A landscape with many valleys, sampled at points; each row gives a point and its height.
From any point a ball rolls to the lowest of the 4 points nearest to it. It stops when none of these is lower. Distance is the straight distance between rows; heights are no part of it.
ralob (h 42.8): [ 69 118 112 120 132 122 126 105 154 118]
bol (h 19.7): [150 146 124 148 160 147 130  95 112 136]
Lisup (h 43.9): [147 136 125 114 141 116 147 133 116 140]
zub (h 32.4): [102 132 124 148 147 148 118  88 135 121]
bep (h 54.5): [ 27 113 134 165 100 133 127 126 137  90]
kefu (h 17.9): [ 99 119 107  91 137  98 150 131 143 129]
rivo (h 31.6): [201 131 143 131 112 138 122 161 104 142]
zet (h 33.0): [205 146 144 151 139 152 130 136  85 146]
lifa (h 31.8): [182 122 139 109 103 118 124 173 114 141]
dud (h 21.6): [106 135 118 129 149 129 131 100 136 128]
fid (h 8.6): [111 130 114  98 141 103 153 134 137 130]
mem (h 40.0): [218 116 156 105  86 129  76 164 153 152]
guzot (h 35.6): [ 82 114 106  68 126  73 162 153 159 127]
viv (h 19.2): [116 131 114 125 148 127 136 104 131 129]
bup (h 35.7): [184 138 138 132 135 136 137 144  93 142]
fibud (h 23.4): [ 86 122 105  85 134  86 157 138 149 128]
milub (h 35.5): [203 152 141 158 152 155 134 116  82 145]
bar (h 30.0): [ 44 108  96  67 123  78 150 140 178 116]
ledep (h 21.0): [ 74 120 104  97 132 100 142 119 156 123]
Bito (h 15.9): [100 125 109 103 142 109 142 121 144 130]
bafes (h 32.8): [221 137 152 143 114 151 118 155  92 143]
rofi (h 48.4): [ 30 112 108 114 107 111 127 121 170 107]
ravek (h 67.0): [ 22 106 109 107 107 101 131 126 178 105]
sen (h 38.5): [ 63 123 136 173 121 150 110 101 138 101]
zini (h 37.0): [136 131 118 109 137 109 149 134 123 136]
zel (h 20.3): [ 33 109  95  84 118  86 145 134 177 112]
Rus (h 34.6): [177 144 132 132 147 138 139 130 100 141]
rubi (h 31.2): [113 139 134 168 151 167 108  80 123 120]
febak (h 39.8): [223 121 155 125  90 144  87 162 127 150]
mevi (h 41.6): [161 117 138  93  96 100 138 188 130 133]
Zez (h 48.9): [ 44 119 137 171 111 145 115 114 134  94]
ravat (h 22.8): [ 49 112 100  94 126  99 138 121 168 111]
Riri (h 27.2): [164 147 125 136 155 134 137 111 104 142]
Pez (h 40.6): [159 137 123 121 144 127 146 132 111 140]
bof (h 59.7): [ 29 114 146 183 105 136 127 130 120  82]
zuzot (h 20.9): [134 139 117 129 150 132 134 109 123 132]
Rerul (h 33.1): [183 148 131 154 159 152 131 104  92 143]
Tubev (h 49.5): [233 116 156 103  91 130  65 159 163 156]
Pusu (h 31.3): [171 147 129 149 161 148 133 106  99 144]
pag (h 39.9): [157 134 126 115 127 115 145 151 111 140]
ketus (h 34.0): [228 128 152 133  95 151  99 158 109 144]
rup (h 19.1): [117 131 116 116 147 119 142 114 129 136]
vif (h 17.2): [173 118 143 100  96 107 126 185 129 138]
kap (h 29.9): [200 124 147 118  95 133 110 172 121 143]
fotoz (h 34.7): [203 157 140 169 167 171 124  98  82 145]
ziriv (h 37.8): [206 154 145 160 155 160 129 112  80 146]
detes (h 52.0): [ 43 114 127 156 111 135 116 117 145  97]
gotu (h 49.4): [ 14 105 119 134  96 116 126 128 158  91]
Nev (h 28.0): [172 153 135 164 173 166 120  83  98 138]
zipo (h 17.3): [104 128 113 110 142 119 141 114 139 129]
debe (h 73.5): [ 33 120 147 187 111 145 124 120 121  86]
gub (h 25.7): [141 146 130 169 167 165 113  75 120 130]
supul (h 49.7): [ 34 112 125 149 105 129 120 118 151  98]
vige (h 24.3): [131 126 117  97 133 106 156 151 126 135]
teni (h 36.2): [179 132 136 126 118 126 136 155 103 142]
diz (h 56.1): [236 121 158 115  92 146  70 151 144 155]
vipu (h 37.5): [147 120 126  94 117  97 148 173 124 135]
nudaf (h 36.0): [ 86 129 132 169 137 160 105  86 132 111]
Rivut (h 23.3): [122 119 118  80 120  82 159 172 137 133]
bodub (h 57.3): [ 13 111 146 182 105 129 139 136 117  85]
riz (h 18.1): [116 123 114  90 131  93 158 146 133 134]
Nal (h 29.0): [ 38 109  98  91 121  94 137 126 174 108]
zavon (h 38.8): [157 121 134  97 106 102 144 179 125 137]
bina (h 20.2): [152 149 129 162 164 162 119  84 110 136]
tas (h 56.8): [ 11 110 137 166  93 123 135 132 135  86]
kom (h 25.2): [ 98 120 108  73 127  80 163 159 149 130]
Vufem (h 36.1): [224 154 147 168 152 168 125 118  75 144]
ribi (h 18.0): [ 89 124 111 105 138 109 140 115 146 129]
raf (h 27.8): [ 63 114 100  83 128  87 152 132 166 122]
Mip (h 31.5): [204 115 150 104  84 128  91 175 139 145]
vosu (h 35.0): [236 125 155 138 100 153  92 157 113 148]
kekik (h 37.3): [ 80 129 128 162 132 152 105  90 139 111]
dulut (h 13.8): [143 146 127 154 166 156 120  84 114 133]
zufo (h 32.6): [200 140 141 140 127 147 128 145  91 143]
nagil (h 39.7): [ 69 124 123 139 125 137 116  98 147 109]
soro (h 42.7): [239 124 158 124  91 152  75 155 131 152]
natam (h 47.3): [ 36 111 119 133 105 119 124 116 158 100]
kodo (h 34.5): [152 129 125 103 121 102 150 160 119 135]
Rof (h 27.7): [167 153 135 160 164 162 125  91  99 135]
nipum (h 39.2): [ 95 128 124 145 142 142 117  92 137 119]
vade (h 34.1): [220 150 149 159 139 162 124 131  80 148]
pibib (h 23.2): [152 139 123 135 156 133 139 107 115 137]
Gom (h 36.4): [ 65 113  98  68 128  74 156 143 168 118]
Kamem (h 24.2): [119 135 123 150 152 148 122  85 129 125]
bizuf (h 20.0): [133 139 120 143 156 145 125  92 119 135]
sufiv (h 46.2): [ 43 112 112 122 114 114 128 114 164 106]
Zar (h 16.2): [188 118 148 104  93 114 111 180 131 136]
gir (h 30.1): [184 155 136 171 170 168 123  89  92 140]

Call two points neighbours if one is among the 4 nearest of the other. Go from one point of each pair to the other, from neighbour to neighbour, staying as low as possible. Name the highest point that can't be avoided.
Zar and zel => milub
zel and dulut => ravat
dulut and fid => zuzot

Where does a ball stop that starts at each point below?
milub => Zar
vade => Zar
raf => fid
Pez => dulut
mevi => Zar
kodo => fid
